Points on a hilly landscape, in no order, each with its height.
A ball rolls from a point to the lowest of its 2 nearest points, and stops where none of them is lower. Distance is the straight distance between rows; heights are no part of it.
vupar (h 6.26): +0.33	-0.17	+2.94	+2.67	+1.82	-0.01	+1.42	+0.34	+0.36	+2.85	-4.46	-2.08	+2.19	+1.00	-0.69	-0.43	+1.35	-3.10	-0.67	+3.84	+0.97	+2.47	-3.23	+0.88	-2.23
karub (h 1.03): +0.47	+0.66	-2.32	+2.52	+0.78	+3.15	-1.55	-0.16	-0.93	+1.58	+1.80	+0.44	+1.45	+0.29	-1.18	+2.28	-0.98	+0.48	+1.14	-3.14	-1.80	-1.93	+3.25	-0.07	+0.11
Vipa (h 5.52): -1.98	-2.37	-2.85	-1.67	-2.65	-0.46	+0.69	+1.12	-3.77	-1.09	-0.15	+4.33	-2.44	+2.29	+0.83	-0.11	+3.53	+0.65	+0.15	-1.33	+0.15	-2.23	-1.24	+2.07	+4.61
kivo (h 5.95): +2.47	+2.63	+2.30	-0.02	+1.81	+3.95	+2.83	+0.81	+0.53	-1.92	+2.02	-0.78	-1.09	-0.87	-1.92	+1.29	-2.17	+2.41	-1.07	+0.49	-0.49	+0.30	+3.83	-0.42	-1.89
Det (h 2.36): -0.56	-0.63	-3.39	-1.03	+0.25	+2.57	-2.42	+0.55	-3.20	+1.20	+2.49	+0.29	-0.04	-0.72	-1.15	+1.48	+0.27	+2.74	+1.85	-2.07	-0.38	-3.02	+1.14	-0.35	+0.53
teni (h 6.00): -1.06	+1.65	+4.31	+0.98	+2.19	-2.62	+2.38	-0.47	+1.41	+0.71	-2.36	-1.16	+0.52	+1.91	-0.39	-2.79	-0.58	-2.55	-1.36	+2.26	+0.65	+2.21	-3.95	-1.01	-1.97
veru (h 6.35): -0.56	+1.47	+0.78	+1.79	-0.29	+1.34	+1.63	-0.04	+1.51	-3.44	+2.98	+2.96	-0.68	+2.98	-1.97	+0.64	-2.75	+0.78	+2.06	-1.33	-1.59	-2.05	+6.02	+1.23	+1.09
kos (h 6.40): +1.98	+2.73	+1.11	+0.75	+1.60	+2.67	+1.64	+0.24	-2.16	+0.19	+0.82	-1.48	+0.19	-0.64	-0.65	+2.85	-1.92	+3.90	-2.58	+0.08	-0.51	-1.23	+2.22	-1.36	-0.02
Vebo (h 5.46): -1.26	-0.53	+2.40	-0.88	-0.23	-3.48	+0.31	-0.83	+1.25	-0.19	+0.46	+0.53	+0.80	-1.24	+4.45	-2.43	-2.41	-1.60	-1.31	+1.09	+1.54	+0.15	-2.82	-0.50	+0.56
Vetuk (h 2.71): +0.50	+0.44	+1.49	-0.58	+0.41	+0.87	+0.91	+0.09	+1.02	-1.36	+0.23	-1.81	-0.82	-0.18	-3.06	-0.62	-1.24	+1.69	-0.91	+1.27	-0.02	+3.46	+0.01	+0.08	+0.05
Keluf (h 2.51): +2.16	+0.86	+0.55	-2.34	-0.97	+0.18	+0.61	-0.58	-2.89	-2.72	+2.16	+1.44	-2.40	-2.20	+0.98	+1.11	+1.61	+3.79	-1.13	-4.16	-0.75	-0.96	+0.49	+0.35	+3.11
fadom (h 3.37): -2.52	-2.74	-1.64	-1.05	-1.59	+1.90	-1.97	+2.11	-1.50	-0.71	+1.41	-0.18	-0.09	-1.16	-2.92	+5.26	+2.53	-1.30	+1.14	-2.64	-2.80	-0.66	+3.02	+0.67	+0.66
lovi (h 1.00): +1.54	+3.23	+2.01	-1.07	+2.04	-0.28	+1.61	-0.85	+1.29	-4.36	+0.49	-0.48	-2.69	+0.80	-2.89	-0.39	-0.12	+2.05	-2.20	-0.42	-1.31	+2.61	+0.93	+0.00	+0.78
fov (h 5.96): -0.76	+2.92	+1.42	+2.65	+0.60	-1.21	+1.62	+0.83	+0.26	+0.99	-1.44	-0.13	-0.82	+2.46	-2.38	-1.53	-4.38	-1.54	+1.19	+2.45	+3.18	+1.36	-1.00	-1.59	-0.73
Veg (h 2.45): +0.75	-0.30	-3.66	-0.06	-1.15	-1.16	-3.64	+3.28	+2.34	+1.58	-3.05	+0.71	-2.97	-2.11	+3.00	-2.11	+2.84	-0.52	-0.70	+3.30	+1.57	-2.30	-2.25	+0.29	-1.37
lupu (h 5.69): +1.13	+0.44	-1.05	-1.89	+0.14	-0.85	-0.38	-4.32	+1.53	-3.55	-0.54	-0.56	+0.19	+0.80	+2.59	-1.21	+1.06	+0.64	-2.42	-1.60	-2.91	+2.47	+0.27	-0.42	-0.52
Lem (h 3.93): +0.55	+2.14	-3.12	+0.15	+2.32	+1.77	+0.03	+0.74	-0.94	-3.70	+1.02	+1.80	-2.45	+1.76	-3.13	+2.25	-0.43	+2.69	+0.65	-1.48	-3.20	-0.88	+3.36	+1.54	+3.01
viga (h 4.27): +0.05	+0.51	+2.28	+0.26	+1.95	+1.66	+2.28	+0.07	+0.77	-0.41	-0.15	-2.80	-0.37	+1.90	-6.72	-1.48	-0.20	+0.20	+2.29	+1.11	-0.82	+2.68	+0.37	-1.45	-4.89
pelal (h 6.91): +1.46	-2.45	-2.06	-1.36	+0.01	+0.48	-1.25	-1.66	+0.89	+1.58	-1.71	-3.14	+3.10	-2.05	+1.85	+1.04	+1.83	+0.25	-0.54	+1.25	-1.51	+0.57	-1.30	+0.37	-1.70
tid (h 4.85): +0.79	-1.70	+0.33	-1.63	-1.85	+0.20	-0.35	+0.55	-0.41	+2.69	+0.14	-0.41	+0.36	-3.20	+1.29	+0.72	+1.14	+0.38	+0.66	-1.44	-1.03	+1.43	-1.59	+1.24	+1.80
Lani (h 2.58): +0.46	-2.14	-0.98	-2.78	-1.06	-2.19	-1.32	-1.40	+3.32	-1.38	-1.74	-1.48	+0.64	-0.24	+2.09	-2.85	+1.88	+1.78	-1.06	+1.67	+0.16	+1.74	-2.32	-0.11	+0.30
Vozi (h 5.47): +0.38	+1.06	-1.43	+0.60	-1.62	-0.27	-0.85	+2.23	-1.17	+3.60	+0.23	+1.61	-1.67	-1.59	+1.66	-1.45	-0.83	-1.10	+1.79	+2.05	+3.77	-1.94	-1.21	-0.37	-0.37
gipid (h 2.42): -0.97	-1.15	-1.72	+0.94	-0.21	+4.32	-1.13	+1.10	-0.36	-1.71	+2.45	+1.14	+0.05	-0.11	-2.83	+2.30	+0.41	-0.27	+0.74	-2.42	-2.67	+0.07	+4.41	+1.32	-0.26
sepi (h 2.63): -1.42	+0.09	+2.57	-1.70	-2.03	-1.58	+0.10	-1.18	-1.96	+1.80	+2.83	-0.88	+1.21	-0.55	+2.69	+2.12	+0.27	+0.02	-1.09	-3.45	+1.06	-2.65	+1.51	-2.49	-0.47
taz (h 3.16): -0.33	-0.07	-4.35	-0.37	+0.89	+1.91	-1.38	-0.53	-2.95	-2.28	+1.42	+2.20	-1.37	+1.42	-1.36	+0.61	+0.66	+3.18	+0.72	-1.66	-0.97	-1.93	+1.35	+1.15	+2.46
bofi (h 4.77): -0.24	-0.29	-1.93	-2.33	+0.01	+0.65	-3.72	+1.29	-2.58	+4.40	-1.14	-0.09	-0.10	-2.16	+1.35	+2.28	+3.57	+0.65	+0.38	-4.43	-1.39	-2.56	-3.57	-1.78	+0.48
tok (h 7.04): +0.63	-2.41	-0.31	+0.15	+1.72	+2.90	-0.84	+1.00	-1.44	+2.90	-3.18	-3.65	+3.30	-2.44	+0.33	+3.60	+1.58	+1.31	-1.23	+2.72	-1.60	-0.98	-2.32	+0.07	-1.15
sen (h 2.50): -2.81	-3.22	-0.26	-0.17	-4.33	-0.85	-2.79	+3.78	+0.94	+1.27	-0.10	+2.08	-1.91	-1.77	+1.96	-2.34	+1.42	-2.37	+0.52	+0.82	+3.78	-2.28	-1.19	-0.55	+0.05
zufuf (h 7.15): +1.16	-2.45	+0.19	+0.33	+0.80	+1.85	-1.07	+1.62	+1.94	+2.27	-5.22	-2.70	+1.87	-1.00	+0.54	-1.73	+2.97	+1.61	-1.98	+3.16	+1.02	+1.40	-4.44	-0.15	-1.65
Sonog (h 0.56): -2.60	-3.78	+3.27	+0.60	-1.71	-1.99	-0.40	-0.30	+0.46	-0.27	+1.85	-1.25	+2.51	-2.35	+0.69	+1.91	-1.52	-4.17	-0.62	-1.19	+0.37	+0.66	+0.62	-0.35	-0.11
foto (h 7.24): +1.44	+0.94	+0.44	+0.07	+0.65	+0.89	+0.02	+1.54	-0.19	+0.25	-3.34	-2.03	-1.16	+0.60	-2.01	-3.12	+0.12	+3.60	-1.93	+3.72	+3.49	+0.59	-3.35	-1.89	-1.30
vef (h 1.66): -2.49	-4.28	-2.33	+0.19	-3.49	-0.70	-3.26	+3.07	+0.21	+1.19	-1.24	-0.71	+0.52	-1.88	-1.23	+0.70	+1.36	-1.98	+1.23	+1.39	+3.23	-0.65	-0.49	-0.97	+0.00
Sab (h 4.29): +0.55	-1.33	-1.32	-3.55	-0.12	+1.20	-1.85	+1.14	-1.21	+2.71	+0.79	-2.01	+0.59	-3.55	+0.17	+3.64	+2.34	+2.00	+0.98	-2.21	-2.98	-1.55	-1.20	-0.31	+0.32
fugam (h 5.21): -0.93	+3.81	+2.21	+1.52	+2.93	-3.24	+2.43	-1.63	+2.24	-1.39	+0.45	-1.17	-0.04	+4.72	-3.57	-1.41	-2.19	-0.37	+1.61	+0.59	-0.59	+0.28	+1.24	-1.72	-1.50
moru (h 5.72): -0.79	+0.54	-2.39	+1.25	-0.86	+0.37	-1.33	+1.55	-0.77	+0.98	-1.16	+0.36	-1.32	+0.66	-2.35	-1.53	-2.21	-0.63	+1.59	+2.14	+3.21	+1.11	-0.66	-0.24	-0.18
pid (h 2.01): -3.60	-3.62	+1.59	-0.38	-3.13	-0.93	-0.84	+1.43	+0.29	-1.45	+1.42	-0.26	+0.17	-1.38	-1.62	+2.71	+0.19	-2.69	-0.31	-1.21	-0.51	+1.54	+1.58	+0.84	+1.86
Dizus (h 6.71): +2.43	-0.18	-0.96	+0.03	+2.60	+1.50	+0.51	-3.24	+0.49	+1.28	-3.08	-2.62	+3.09	+0.68	+1.69	-0.21	+1.79	-0.27	-0.84	+1.04	-3.06	+2.02	-2.14	+0.71	-3.47
Mapa (h 4.80): +1.39	+2.60	-0.90	+0.28	+3.14	-1.39	+1.15	-3.49	+1.68	-0.73	+0.67	-1.47	+0.74	+3.56	-0.87	-1.59	-0.42	+1.08	+0.97	+0.87	-1.17	+0.19	+1.41	-0.02	-1.67
zafot (h 5.74): -0.82	+0.19	+3.58	+0.49	-0.03	-2.64	+0.63	+1.39	+2.20	+0.49	-2.44	-0.43	-0.51	-0.71	+2.40	-3.26	-1.41	-1.53	-2.49	+3.65	+2.87	+0.92	-4.05	-0.95	-0.59
Fena (h 4.36): -0.63	-0.78	+0.38	-2.37	-3.52	-2.08	-1.74	+1.25	-0.90	+1.66	+0.13	+1.78	-1.47	-1.55	+4.02	-1.49	+2.76	+0.52	-0.77	-2.35	+3.00	-2.47	-2.13	-1.93	+1.16
Ridul (h 5.71): -1.97	-1.14	+3.67	-0.01	+2.11	-3.06	+1.14	-0.99	+1.26	-0.93	+1.73	+0.17	+1.90	-0.12	+1.41	-2.14	-4.71	-2.44	+0.54	+1.68	-0.21	+1.21	-2.21	+0.53	-0.93
nal (h 5.97): -1.50	+0.11	+1.13	+2.32	+0.91	+0.39	+1.67	-1.53	+2.09	-3.22	+2.99	+4.12	+0.64	+4.58	-0.77	-2.20	-2.77	-1.05	+3.01	-1.49	-2.42	-0.97	+3.44	+3.01	+1.13
Gaf (h 6.21): +0.26	+3.61	+2.99	+3.64	+2.78	-0.61	+3.03	-0.34	-0.05	+2.35	-2.60	-1.28	+1.18	+3.91	-1.80	-0.46	-2.30	-0.66	+0.80	+2.83	+1.11	+0.46	-0.77	-0.77	-2.00
turo (h 4.79): +1.08	+0.47	+1.56	-1.85	+0.37	+0.84	+2.34	-2.06	+2.88	-2.82	+3.30	+2.16	+0.76	-1.09	+3.72	+1.33	-0.60	-1.45	+0.70	-2.64	-4.10	-0.17	+4.26	+1.24	-1.91
rume (h 2.87): +0.13	+2.38	+2.19	+0.69	+1.18	-0.17	+1.95	-1.07	+0.48	-6.14	+2.49	+2.20	-2.39	+2.09	-1.40	-0.93	-1.59	+1.17	-2.16	-2.07	-0.88	+0.74	+3.03	+0.34	+2.02
Rifip (h 6.94): -0.09	+1.20	+0.35	+0.44	-1.42	-0.12	+0.87	-0.19	-2.12	+1.57	+3.36	+1.62	+0.23	+0.48	+0.26	+1.08	-2.97	+1.09	+3.12	-1.70	+1.50	-2.51	+2.74	-0.36	+1.59
Kedi (h 7.01): +2.44	+0.61	-0.49	+0.33	-0.37	+0.76	-1.14	+1.43	-1.03	-0.45	-1.63	+0.05	-2.17	-1.44	-0.71	-3.55	+0.02	+3.59	-2.11	+0.59	+4.01	+0.29	-3.18	-1.20	+1.49
zasi (h 4.75): -0.50	-1.91	-1.49	-2.43	-2.71	-0.76	-2.65	+2.58	-0.56	+3.29	-0.47	-0.61	-0.45	-2.35	+1.68	+0.12	+2.56	+2.02	+0.89	+0.08	+2.39	-2.69	-1.80	-1.37	+0.81
lud (h 5.88): +0.85	+1.93	-0.09	+1.52	+1.60	-1.79	-0.26	-0.44	+1.41	+0.45	-1.03	+1.70	-2.14	+1.74	+0.81	-5.64	+0.43	-2.33	+0.15	+1.77	+2.71	+0.64	-3.37	-0.61	-2.14
raza (h 3.05): -3.60	-1.85	-1.05	-0.32	-3.77	-1.13	-0.84	+2.54	-1.62	-0.59	+0.85	+4.45	-2.80	+0.94	+1.40	-2.57	-0.11	-1.54	+0.64	+0.74	+4.00	-2.19	-0.85	+0.10	+1.93
febo (h 5.38): +1.01	+0.03	+3.01	+0.24	+0.01	+3.65	+2.40	+2.10	+1.28	-1.14	+1.63	-1.45	+0.13	-2.54	-2.57	+3.72	-2.47	-0.68	-0.03	+1.10	-0.59	+0.81	+4.37	-0.23	-2.52
gupo (h 3.64): +1.18	-0.75	-1.21	-1.15	+1.11	+2.23	-2.06	+0.33	+0.67	-1.09	-0.94	-1.85	-1.04	-1.10	-2.96	-1.43	+1.31	+3.41	-2.15	+0.10	-0.93	+2.28	-1.62	-0.09	+0.33
midov (h 5.79): -3.69	-3.39	-4.42	-0.79	-2.20	+0.77	-0.34	+1.56	-2.64	-0.62	-0.26	+2.47	-0.85	+2.81	-1.54	+1.31	+1.73	-0.58	+1.64	+1.49	-0.22	-1.08	+0.35	+2.27	+2.73
ruruv (h 3.20): +1.06	+0.18	-0.21	+2.21	+0.12	+0.70	+0.20	-2.04	-0.60	+3.66	+0.58	-0.63	+3.75	-0.41	+2.95	+2.13	-0.25	-1.75	+0.05	-2.35	-1.15	-1.55	+1.49	-0.42	-1.17
kaz (h 3.41): +1.41	+1.24	+0.31	-1.50	+1.52	-2.24	+0.06	-0.84	+2.30	+0.00	-3.80	-2.24	-0.60	+0.95	-0.64	-2.75	+2.43	+1.83	-1.53	+1.82	-0.28	+2.80	-3.94	-0.61	-0.33
Zusu (h 3.95): +0.38	-0.53	+0.80	+2.93	+0.00	+0.58	+0.79	+0.26	-1.78	+4.56	-1.47	-1.38	+3.34	-0.84	+1.89	+2.29	-0.51	-2.78	-0.21	+2.11	+1.92	-1.45	-0.22	-0.33	-1.37
serif (h 6.51): +1.79	+0.31	+0.85	+2.54	+3.31	+1.78	+1.15	-1.11	+0.37	+2.23	-2.57	-2.46	+2.50	+1.04	-1.98	+0.73	+1.17	-1.80	+0.03	+1.41	-1.96	+2.74	-1.75	+1.13	-2.15
Rukem (h 4.47): +0.29	+1.19	-0.46	+1.67	-0.32	-1.41	-0.18	-0.11	-0.23	+3.12	-2.04	-0.22	+0.99	-0.86	+4.74	-0.18	+0.48	-2.40	-2.74	+1.83	+2.53	-2.06	-1.24	-1.38	-1.69
lugub (h 4.40): +1.04	+1.94	-2.55	-0.13	-0.24	-2.84	-1.02	-0.16	-0.15	-0.77	-1.70	+2.74	-2.49	+0.07	+2.05	-1.72	+1.21	-0.39	-0.33	+0.14	+1.01	+0.99	-2.12	+1.24	+3.28
vuzod (h 3.38): -1.74	+0.25	-0.66	-0.53	-2.41	-1.50	-1.82	+0.18	-1.49	+0.58	+0.33	-0.13	-0.03	-0.62	+1.11	+1.95	+1.36	+0.34	-2.95	-2.86	+1.05	-1.03	+0.81	-1.81	+1.86
Pab (h 6.55): +0.51	-2.82	+1.00	+1.48	-0.27	-0.47	+0.03	+0.82	+1.13	+1.80	-2.51	-2.84	+2.11	-1.42	-2.35	+0.72	-0.34	-2.96	+1.52	+3.93	+1.60	+1.84	-1.72	+0.86	-1.16
paru (h 6.75): +2.22	+2.54	-0.69	+1.51	+0.59	+1.68	-0.05	+0.54	-3.00	+0.69	-0.79	-0.16	-1.20	-0.65	-1.43	-0.08	-2.10	+3.66	-1.46	+0.12	+2.54	-0.84	-0.87	-1.61	+1.57
zeral (h 4.71): -0.62	-2.58	+1.43	-0.61	-1.93	+1.13	+0.08	+1.64	+0.45	-1.21	+0.74	-3.28	+0.57	-2.99	-3.34	+4.67	-1.11	-1.24	+0.10	+1.25	-0.03	+0.91	+3.57	-0.61	-1.14
gel (h 3.08): -3.29	-3.26	+0.03	-1.50	-2.31	+0.71	+0.57	+0.85	+0.26	-3.27	+2.17	+1.21	-0.15	+0.22	-0.63	+3.84	+2.30	-2.67	-0.75	-1.70	-3.09	+0.27	+4.39	+1.99	+0.93
fepi (h 3.51): -1.94	-0.14	+2.95	-1.69	-0.91	-2.16	+1.25	-1.77	-0.33	-1.64	+4.06	+1.79	+0.65	-0.34	+3.60	+0.88	-2.09	-0.58	-0.01	-3.25	-1.19	-1.84	+2.22	-0.37	+1.02
mida (h 3.91): -2.25	-1.26	+1.33	-0.69	-1.22	+0.41	+1.44	-1.15	-0.42	-3.28	+3.48	+3.27	-0.55	+0.92	+1.55	+0.81	-0.08	-1.30	-0.26	-3.47	-2.83	-0.16	+3.19	+1.54	+1.74
Bolu (h 6.76): +0.76	+0.87	-0.75	-0.06	+2.05	+2.68	+0.01	+0.68	-2.89	+2.84	-0.92	-2.67	+1.83	-1.67	+0.11	+4.00	-0.21	+2.82	-1.36	+1.20	-1.26	-2.43	-0.16	-1.28	-0.67
banep (h 6.24): -0.84	+1.89	-0.16	-0.16	+1.71	-1.97	+0.60	-0.70	+0.91	-2.25	-0.19	+0.30	-2.48	+3.81	-5.02	-3.09	+1.01	-0.17	+1.57	-0.53	-0.83	+2.93	-0.95	-0.39	+0.10
Susi (h 3.71): +1.56	+1.45	+0.62	-2.93	-0.45	+1.21	+0.85	-0.55	-1.61	-2.26	+3.41	+2.32	-1.76	-1.24	+1.58	+3.03	+1.94	+1.93	-0.18	-4.95	-2.56	-2.52	+3.93	-0.21	+0.59
Kol (h 3.90): +0.90	+1.42	-0.92	-0.30	-1.78	-1.17	-0.86	-1.36	-1.91	+0.91	-0.22	+1.84	-0.46	-0.94	+4.11	-0.36	+1.79	+0.13	-2.42	-4.06	+1.01	-0.89	-1.40	-1.54	+1.77
Toku (h 3.43): +0.55	+0.17	+2.29	+2.88	+1.78	+1.83	+1.88	-0.60	+1.10	+0.56	+0.10	-2.28	+2.41	+1.62	-3.76	+0.55	-2.54	-1.82	+2.12	+1.81	-0.06	+1.49	+1.99	+0.00	-3.18
Galem (h 4.86): +0.43	-1.31	+1.84	+0.24	-1.37	-0.59	+1.05	+0.63	+0.22	+3.80	-3.70	-0.91	+2.11	-1.98	+6.08	-0.37	+1.57	-1.69	-1.50	+3.40	+1.55	-1.37	-3.13	+0.21	-2.18
feb (h 5.20): -2.11	-0.56	-0.06	-0.19	-2.02	-1.27	+1.37	+0.53	-2.66	-1.16	+1.79	+4.36	-2.18	+1.34	+0.68	+0.07	-0.08	-0.21	+1.06	-1.67	+0.33	-0.11	+0.44	+1.84	+4.89
Nuzu (h 4.06): -1.70	-1.79	-2.33	+0.79	-1.15	+0.76	-2.40	+1.90	-0.66	-0.90	-0.85	-2.03	+0.25	-1.35	-3.96	+4.65	-0.48	-0.73	-0.29	-0.03	-0.68	+0.69	+2.43	-0.47	+0.83
zakes (h 5.70): +0.27	+1.37	-1.69	+1.92	+0.41	-1.17	-0.35	-0.96	+0.63	+1.61	+0.58	+2.34	-0.39	+0.93	+2.08	-3.38	-1.08	-2.99	+2.06	+1.10	+2.20	-0.17	-1.18	+1.10	-0.45
par (h 7.14): +0.14	+2.16	-1.43	-1.23	-0.90	-1.91	-0.47	+0.57	-2.79	+3.87	+0.88	+0.16	+0.19	-0.57	+1.29	+2.83	-0.12	+0.58	+2.14	-0.94	+1.16	-2.96	+0.58	-1.01	+1.10
Remo (h 3.99): +2.63	+2.16	-2.87	-0.87	+2.10	-1.78	-1.03	-1.37	+0.10	-1.46	-2.58	+0.46	-2.11	+0.66	-0.34	-2.81	+2.02	+1.93	-0.65	+0.10	-0.28	+1.54	-3.88	+0.61	+1.62
vir (h 5.17): +0.22	+0.68	+1.39	-0.31	+0.56	-2.34	+0.75	-2.65	+0.62	-2.07	+0.90	+2.09	-0.39	+0.49	+2.85	-3.38	-1.63	-0.55	-0.51	-1.16	-0.06	+1.49	-1.77	+0.75	+1.20
zud (h 2.38): +0.54	-0.37	-0.19	+2.31	+0.60	+1.19	+0.05	-1.60	+1.08	+0.82	+1.92	-0.74	+2.41	+0.26	-0.26	+0.86	-1.55	-1.68	+0.52	-0.66	-0.97	+0.34	+2.59	+0.64	-1.17
tor (h 6.70): -0.65	+2.57	+1.24	+3.12	-0.96	+0.12	+1.16	+0.60	+0.29	-0.02	+1.56	+1.44	+0.21	+1.45	-1.62	+1.87	-4.68	-0.21	+1.64	-1.87	-0.14	-1.00	+3.89	+0.07	+2.06
doda (h 6.79): -0.98	-2.60	+0.29	+0.13	-0.67	-1.62	-1.39	+1.33	+3.09	-0.03	-2.46	-2.95	+0.38	+0.58	-3.43	-2.54	+0.80	-1.34	+1.26	+3.71	+2.59	+2.46	-2.31	-0.72	-1.55
sedi (h 4.19): -0.53	-0.09	+2.83	+0.34	+1.57	-0.61	+1.70	-3.46	+2.36	-2.64	+3.99	+1.80	+2.04	+0.79	+3.52	-1.13	-3.86	-1.11	+0.66	-2.13	-2.70	-1.04	+2.31	+0.74	-1.29
Belu (h 4.62): +1.13	+1.45	-0.73	-0.83	+0.05	+2.65	+1.47	+1.21	-2.18	-3.49	+3.29	+3.94	-2.61	+0.82	-0.86	+2.58	+0.84	+2.18	+1.54	-3.90	-2.54	-2.77	+4.39	+1.78	+2.74
Lisan (h 5.33): +1.86	+0.25	+0.45	-3.53	-1.09	+0.08	+0.96	-3.20	+1.21	-3.40	+1.06	+0.77	-0.22	-2.07	+4.07	+1.07	+0.88	+0.85	-1.52	-3.03	-3.90	+1.35	+1.53	+0.12	-0.42
Gimer (h 4.28): +3.00	+1.34	-1.12	-1.74	+2.47	+1.02	+0.85	-2.30	+0.43	-1.60	+1.72	-0.76	-0.32	+0.12	-0.18	-0.45	+0.02	+2.76	+0.51	+0.22	-1.97	+0.27	+1.27	+1.13	-0.80
Rika (h 5.15): +0.61	-1.96	-1.14	-0.50	-1.51	+0.83	-1.07	+1.98	-0.85	+4.07	-0.87	-1.47	+1.15	-2.46	+1.04	-0.50	+0.06	+0.24	+1.51	+3.00	+2.96	-1.34	-1.88	-0.27	-1.41
zik (h 3.49): +1.46	-0.70	-1.03	-2.49	+0.43	+2.79	-0.80	+0.20	-0.35	-0.78	+1.77	-1.44	-0.36	-2.85	-0.54	+1.27	+0.97	+3.57	-1.47	-0.88	-2.17	-0.20	+1.13	+0.16	-0.07
Dor (h 0.63): -1.39	-2.75	-3.39	+0.48	-1.16	-1.64	-3.19	-0.09	+1.54	+0.01	-1.44	-0.87	+1.16	-0.06	+0.25	-0.92	+1.91	-2.89	+0.26	+2.33	+2.00	+0.54	-0.53	+0.44	-0.45
fefe (h 5.59): -1.61	+2.06	+2.75	+1.66	+2.56	-2.79	+1.99	-1.62	+1.75	-3.67	+1.93	+2.51	-0.88	+5.05	-2.47	-3.02	-3.09	-0.89	+2.59	-0.97	-1.37	+0.19	+1.01	+0.59	+0.79
gup (h 5.34): +2.32	+1.08	+1.95	-0.51	+0.87	+1.04	+2.26	-0.52	+0.25	+1.50	-0.42	-0.90	+0.32	-2.24	+1.28	+1.70	-0.19	+0.42	-0.69	-0.24	-2.64	+2.83	-0.90	+1.96	+1.18
kun (h 6.05): -0.94	+1.14	+0.27	-0.12	+1.76	-3.36	+0.22	-1.77	+1.70	-0.41	-1.18	+0.04	-1.25	+2.91	-2.06	-5.65	+2.33	-1.57	+1.05	+0.73	+0.54	+2.10	-3.35	-1.20	-2.18
Tana (h 1.68): +0.03	-2.36	-2.05	-1.38	-1.86	-2.83	-1.82	+1.11	+3.32	+1.24	-2.78	-1.04	+0.32	-1.45	+3.25	-1.80	+2.22	-0.33	-0.23	+3.12	+1.90	-0.46	-1.97	+0.02	-0.32
kor (h 4.81): +0.06	+1.16	-0.92	+0.86	+0.10	-0.49	-0.03	-1.21	-0.09	-1.18	+0.89	+1.62	-0.93	+1.06	-0.25	-0.49	-0.55	-0.37	-0.31	-1.70	-0.91	+1.62	+0.49	+1.68	+2.67
Rer (h 6.93): +2.51	+0.14	-0.30	-0.39	+1.88	+2.52	+0.51	-0.70	-0.61	+2.88	-3.38	-1.35	+1.64	-0.47	+2.37	-1.62	+1.70	+1.92	-1.38	+2.73	-0.16	+0.99	-4.14	+0.90	-1.66
Bem (h 5.94): -0.98	+0.46	-2.31	+3.51	+0.63	+1.02	-1.61	+0.41	-0.16	+0.60	-2.45	-1.91	+0.94	+2.27	-4.53	+0.38	-2.76	-1.66	+1.08	+1.39	+2.51	+1.02	+0.82	-1.92	-2.52

Call two points neighbours if one is among the 2 nearest of the other. Go from one point of each pair to the other, from neighbour to neighbour, staying as low as possible. Name the highest point that can't be avoided.
karub and lovi | viga
zik and lovi | gupo
Sonog and fepi | mida

For each start below, name the point where the ball stops.
tok | karub
kun | sepi
Kedi | karub
Rifip | zik
